Each row is a point on a tangle of strands that fork and nearly touch. The rows are in no order.
In the rows, 128 means zero.
Points whose rows are less than 144 apart are linked; no others are. Some points are linked to none.
leti: [170 118 104 139 107  91 145 135 100  99  93 163 112 172 116 112 123 114
 157 131  74 212 128 164 138  64  73 138 120 111 105]
fasok: [ 82 162  80  79 159 165 137 125 180 127 115  96 110 118 116 136 167 109
  71 146 172 131 112 176 148 169 124 139 185 124  44]
vovon: [108 137 164 139 137 118 147 147 175  65  90 145 102 133  96  95 136 169
 166 137 162  99 104  91 126 128 125 147  86 101 100]
tane: [ 65 158  72  85 159 134 165 118 111 182 121  79 129 161  99 135 164 148
  68 130  84 126  71  84 132 197 142 149 162 118  80]
Gese: [135 168 130 138 104 141  88 114 114 181 141 137 128 105 109 134 105 126
  75  57 132 141 132 134 133 143 162 109 152 154 197]
rirev: [ 88 128 186 134 147 135  94 120 130 142 120 112 144 108 104 172 101 142
 123  92 134 153 158  91 166 147 133 147 116 159 132]
rofep: [136 164 151 138 150 141  93 153 138 130 118 124 110 125 114 144 184 113
 117 123 151 101 115 103 134 156 185 115 110 133 137]
Tor: [103 126  71 115 163 104 122 105 172 103 118  81 124 142 156  93 212 130
 124 220 170  88 126 128 154 151 128 111 165 148  58]
bopof: [ 82 182  60  96 138 123 140  84 144 204 140  58 127 141 107  85 168 112
  53 110 113  94  91 105 137 181 153 150 168 143  94]
Vubu: [145 123  87 153 124 135 128  70 100 124  87  71 175 127 154 110 152 159
 101 125 146 131 204 138  65  95 130  97 131 176 160]
kipun: [143  62 140 145 123  59 168 122 134  88 147 150 124 121 160 128  81 144
 164 201 108 119 115 152 114 114 131 148 139 128 134]
gifa: [142 165 157 147 111 134  96 149 152  96  90 141 116 135 121 131 174  88
 150 120 142 150 145 120 134  91 120 136 152 102  81]
kuf: [165  50 142 161 124 160 157 137 102 101 136 121 131 154 110 156 124 142
  84 128 145 175 145 143 129  46  85  95 103 142 173]
zolo: [ 88 150  67 123 120 100 124  75 133 145  89  74 160  89 116  97 164 168
  66 129 191  79 161 140 113 124 151 102 157 181 126]
tezu: [ 98  93 154 205 162 120 136 118 155 109  85 101 127 140  99 148 121 170
 125 146 180 110 140  99 152  99 149 135 116 135 134]
poku: [ 76 171  89 101 128 109 136  96 130 180 106  92 153  93 103  96 157 140
  67 114 155 117 117 125 133 163 157 125 155 172 109]
Sig: [138 134 144 143 143 124 102 134  99 178 190 139 145 126 115 176  54 144
 130  96  83 138  99 106 163 112 113 111  84 154 157]
pufas: [154 104 169 147 154 135 119 137 118 107 113 137  93  94 156 121 139 125
 174 146 155 102 170 120 110 163 116 121  97 118 172]
mig: [101 155 163 126 129 126 129 146 172  78  67 138 129 115  90 113 146 107
 146 123 123 134 121  88 164 127 122 155 122  83  62]
dosol: [178 123 165  93  97 112 147 179 107  98 130 201  96 134  79 100  61 126
 200 140  93 115 107 100 166  97  86 156  75 117 102]
Dokes: [164 119 100 125 113 115 135  79  69 152 103 101 176 104 152  94 110 179
 108  90 134 158 172 157  87  70  78  93 149 176 169]
gek: [136 172 106  93 139 133 132 182 138  73 134 175  64 114 108  78 144 156
 148 192 167  64 144 104  92 181 127 138 109  53  83]
sov: [154  65  83 160 140 107 139  92 103 132 140  91 145 170 161 110 142 130
 171 164 113 121 148 141  80  88 115  66 123 123 178]
gofe: [121 114  81  69 146 148 170 125 164  74 121  53 126 118 158 119 213 135
 113 219 159 133 139 156 117 173 116 102 169 134  69]
taluv: [149 110 128 167 118 109 126  98 117 132 150 130 139 148 147 141  78 167
 121  99  94 216 147 119 132  26  62 113 126 163 147]
Kelif: [144 117 130 111 134  99 118 137  70 195 172 130 145 149 125 138  77 131
 134  93 126 124  96 157 154 113 131  91 114 158 143]
tad: [113 123 115 128 156 111 125 124 169  83  90 101  79 147 142  94 203 128
 137 158 164 115 141 111 160 150 118 136 142 125  74]
vorop: [133 101 142 132 158 128 103 153 128 112 144 116  97  96 177 125 180 159
 151 185 171  79 160 117  95 169 142 101 119 124 175]
romud: [131 165  99 129 129  98 162  76 136 129 105 111 166 118 128 116 124 154
 105 121 138 193 179 161  95  92 116 158 165 115 117]
Siruv: [176 112 193 115 120 183  70 149 107 132 163 144  95 119 121 146 123  75
 157  70 111 140 123 123 159 109  81 129 109 122 137]
bubov: [130 151 150 100 107 112 137 157 109 153 159 146 119 123 171 137 121 114
 130 129  63 144  67 142 153 186 170 149 117 110 114]
nifat: [121 165 121 123 181 112  89 138 122 177 129  92 132 134 132 146 169 131
 124 146 132  93 133 112 110 178 185 105 119 154 109]
vura: [125 135 179 156 181 141 131 146  84 168 166 137 144 138 128 161  85 124
 141 106  84 101 101  84 121 149 132 127  78 117 171]
diz: [141 106 114 122 114  90 171 143 128  61  96 138 102 158 115 133 138 117
 158 147 116 186 126 150 114  92 119 111 112 112 131]
Sasel: [128 154 145  94 136 159 144 195 105 114 122 153 128 130  99 128 120 150
 132 152  50 132  75  78 133 179 139 167 118  48  98]
vosuz: [172 100 109 163 130  90 142 119 101  93 102 117 112 153 150 133 146 112
 150 161 103 156 153 132  90  97 114  86 112 117 165]
Filon: [117 178 166 170 116 130 116 136 145 117 139 146 124 158 119 130 105 128
 133  70  83 112  67  83 137 129 173 155 109  93 132]
ves: [110 162 120 126 132 141 135 177 127 146 156 134 125 170 146 141 137 113
 117 103  53 144  71  81 125 162 170 160 136  78 107]
seve: [150  83 145 136  77 134 129  85 115 179 143 149 116 123 140 136  99 100
 112  88 112 128 120 144 152  90  83 121 116 200 180]
dob: [143 148 156 145 123 123 121 101 138 110  97 109 143 126 140 133 134 126
 119 108 123 154 151 123 128  52 134 152 166 127 115]
fufe: [165  35 130 149 128 115 137 103 103 154 134 120 153 141 162 106  91 111
 161 173 136  87 145 161 116  98  97  93 117 157 167]
mogur: [131 106 151 197 140 128 143 131 158  65  89 125 118 155 135 116 123 169
 154 114 170 125 125 102 138  91 119 122  99  99 154]
zon: [168 120 114 120 102 109 105 115  81 150  89 157 129 146 144 125 145  93
 159 117  63 183 150 164 150  59  61 133 126 134 102]
Dopi: [117 134 116 107  46 111 107  86 125 166 149 175 155 100 116 122 107 126
 124  87 124 185 189 152 128  95 118 154 194 138 146]
Daro: [182 133 152  80 122 103 132 186 108 101 138 180  88 129  97 106 109 113
 187 125 105 108  99 121 121 130 116 163  97  76 105]
zafim: [144 151 130 120 172 128  99 165 115 123 198 117 111 126 156 116 153 149
 182 176 168  59 135  89 100 187 169 123 123 100 144]
mur: [141 149 132 144 103 171  93  97 178 132 147 135  89 104 166 141 168  92
 116  69 138 150 173 142 123 119 115 132 158 150 135]
Tir: [121 149 142  99 105 139 140 199 124 121 157 184 143 136  72 139  67 130
 154 113  42 152  81 113 176 142 122 167 110  71  87]
guni: [158  30 159 153  94 182 122 154 115 105 131 163 101 177 108 142 129 140
 102  97 150 149 131 133 165  58  70 119  95 138 169]
Dib: [ 84 195  96 133 107 117 138 117 147 192 138 138 141  86 130 122 124 125
  84  78 128 143 106 120 123 154 175 130 152 148 164]
lin: [118  97 184 175 150 102 121 101 136 148 120 111 170 104 107 174  58 171
 129 149 156 114 158 100 143 113 125 143 126 165 140]
mida: [134  86 161 125 101 164  91 120 110 183 150 171 121 127 136 135 104  70
 147  65  95 130 134 132 166  68  65 131 107 152 150]
Papog: [111  97  62 135 131  93 146  78 134  95  94  73 161 125 152  86 157 163
 108 156 162 111 184 155  89 121 152 127 154 161 151]
loke: [160  92 106 128 112  75 188 104 123 133 150 143 152 160 161 145  55 133
 128 169 103 158 101 161 133  80  96 153 142 136 105]
zot: [102 177  95  81 106 180 128 162 162 101 131 130 112 132 126 158 165 109
  79 123 150 155  78 161 148 171 144 146 153 102  68]
Vuga: [101 113  84  78 156 165 151 105 152 107  96  69 155 114 129 136 196 153
  86 170 165 162 141 161 115 151 100 104 179 134  51]
Kon: [110  66 119 150 134  85 166 138 149  64 106 106 155 137 154 111 138 169
 147 228 123 142 134 125 115 136 154 131 154 121 129]
geti: [159 170 176 129 139 177  95 169 131  94 123 132 115 130 103 140 168 108
 153  91 159  99 137 100 124 121 140 122 103  97 104]
Vimo: [172 125 128  98  96  99 166 165 133  76 125 144 107 141 127 113 139 103
 175 138 135 116  93 150 131 116 133 132 110  93 103]
Rom: [ 84 112 119 157 176 121 124 146 182 119 111 127 113 119 109 111 129 110
 174 205 156  73 116 134 121 172 144 125 144  89 121]
Votom: [150 137 175 166  79 153 107 153 122 113 142 181 125 149 127 129  96 119
 134  75 102 109  82 101 165 108 142 129  92 116 171]
malu: [174  94 199 110 148 164  91 153  83 138 139 142 100 102 123 142 132 117
 140 127 125 111 136 118 121 120 120 133  97 152 159]
lodeb: [ 91 169 116 108 176 130 112 139 115 166 133 107 137 136 112 153 128 124
 140 166  93 101 131  89 102 203 150 144 127 109  96]
rineg: [108 149 105  97  94 111 116 119 117 151 145 174 144 110 119 145 103  92
 125  96 121 184 139 179 153 117 136 142 154 128 116]
Turu: [146 203 105 110 150 125 109 180 148 110 166 137  65 134 129  88 157 162
 150 186 153  43 133  80 101 188 160 144 109  69 120]
zozi: [150 126 146 125 102 110 111 180 135 111 152 196 134 132  84 119  57  96
 167 103  96 171 105 115 199 110  96 144 119 117 103]
kesi: [171 135 105 125 151 123 122 129 101 138 160 108 123 112 155 139 135 111
 119  91 181 119 141 192  98 111 153 101 117 134 135]
mot: [124 166 126 116 133 162 116  94 166 115 102  90 105 104 170 124 163  81
 136 109 156 147 174 138 106 141  98 125 140 163 128]
tori: [116 192 103  82 137 157 154 175 153  82 126 123 107 155 120 135 176 112
 124 163 156 109 113 118 155 199 137 133 121  93  85]
gomod: [120  56 145 129 131 175 146  96 107 140 125 102 154  93 145 135 102 146
  77 120 141 108 164 169  85 138 109  89 114 180 186]
Gika: [161 106 129 138  74  94 137 101 127 137 137 162 128 136 134 157  57 108
 124 147 113 146 131 138 164  82 104 150 115 172 130]
vel: [ 66 170 110  76 102 142 155 118 112 194 146 101 153 137 119 137 138 152
  74 119  75 167  71 103 127 200 154 138 180 121 107]
toz: [ 70 104 108 136 144 119 131  84 153 132 139  84 185  92 143 102 113 126
 145 147 121  61 148 133  67 181 174 101 153 158 139]
tak: [147 152 133  89 138 111 159 157 141  70 146 138 112 135 144 133 147  87
 160 168 153 119 126 133 113 168 161 124 101 101 107]
pubi: [116 128 148 158  91 197  79 121 133 137 141 155 107 119 111 144 143  90
  93  52 142 145 145 131 134 125 148 125 132 119 179]
Bif: [ 71 106  91 132 164 122 158  84 184 129 102  93 129  99 128 118 134 116
 151 188 144  93 151 153 101 173 140 140 155 133 110]
Mus: [168  79 161 155  69 161 118 149 105 119 124 182  99 158 103 138  99 124
 131  85 142 109  95 129 175  80  90 102  51 137 157]
dit: [118 172 171 165 164 122 119 132 124 162 129 117 150 150 101 144  84 118
 101 106  94 105  91  83 117 153 156 143 115 114 184]
dede: [ 92 151  92  96  82 129 112 146 136 148 153 168 135 132 127 140 144 138
 101  89 119 170 106 154 146 145 150 134 170 100  85]
Dup: [107 102 137 155 161 157  99  97 102 140 121  90 183  91 151 119 110 144
 121 134 137  65 146 136  80 164 145  91 119 155 168]
Vodi: [ 77 137 123 140 173 116 124 153 131 152 117 145 141 138 107 134 122 148
 173 187 141  90 119  91 120 194 147 156 125  75 112]
mov: [121 118 159 171 116 134 120 102 144 112 138 132 132 118 121 160 104 119
 131  65 121 181 146 126 133  42  98 136 133 120 153]
pur: [ 90 129 137 138 143  95 144 126 149 124 125 143 143 116 122 155 107 146
 110 148 133 136  93 151 137 128 186 153 137 138 104]
kol: [166 109 135  94 157 158 112 109  81 189 169 112 125 124 153 128 134 114
 118  84 154  79 110 187 138 117 134  93 115 151 162]
badus: [135 140  92 115  83  96 152  92 101 177 117 153 175 107 128  94  99 160
 105  98 120 183 182 154  92  71  96 139 154 172 130]
kob: [135  87 122 152  96 151 146 100 127 124 111 136 108 108 160 131 113 115
  83  97 134 148 151 150 107 114 117 103 115 167 218]

Follow the links from the first point to the second, and from the first to the third. Name the last point that the two ways share.
Dib, Vodi, fufe | badus
tezu, Daro, mida | gifa
tori, tane, nifat | badus
malu, poku, taluv | dob
vovon, Turu, pubi | gifa
Dup, Dopi, taluv | dob

A fork is a point with three links. Follow the links from the first point to the second and name the forks in between, in order.
gek, toz | seve
seve, lin | gifa
guni, Vimo | Filon, ves
mur, dosol | poku, badus, zot, Vimo
kipun, taluv | seve, gifa, dob
romud, vosuz | badus, zot, Vimo, diz
rofep, zon | gifa, dob, badus, zot, Vimo, diz
Sasel, mogur | Vimo, zot, badus, dob, gifa
zozi, vel | Vimo, zot, badus, poku
toz, zot | gifa, dob, badus

Name the points in between on the shortest way along the links from the first point to the second, in order.
gifa, Tir | dob, romud, badus, Dopi, rineg, dede, zot, tori, tak, Vimo, Daro, dosol, zozi
mida, geti | seve, kob, gomod, Dup, toz, Bif, Rom, Vodi, lodeb, nifat, rofep
kuf, kesi | guni, Mus, Votom, Filon, dit, vura, Sig, Kelif, kol
taluv, rirev | mov, dob, gifa, mig, vovon, mogur, tezu, lin
mot, dob | mur, pubi, Gese, Dib, poku, zolo, Papog, Vubu, Dokes, badus, romud
gek, kob | Turu, zafim, vorop, pufas, malu, Siruv, mida, seve
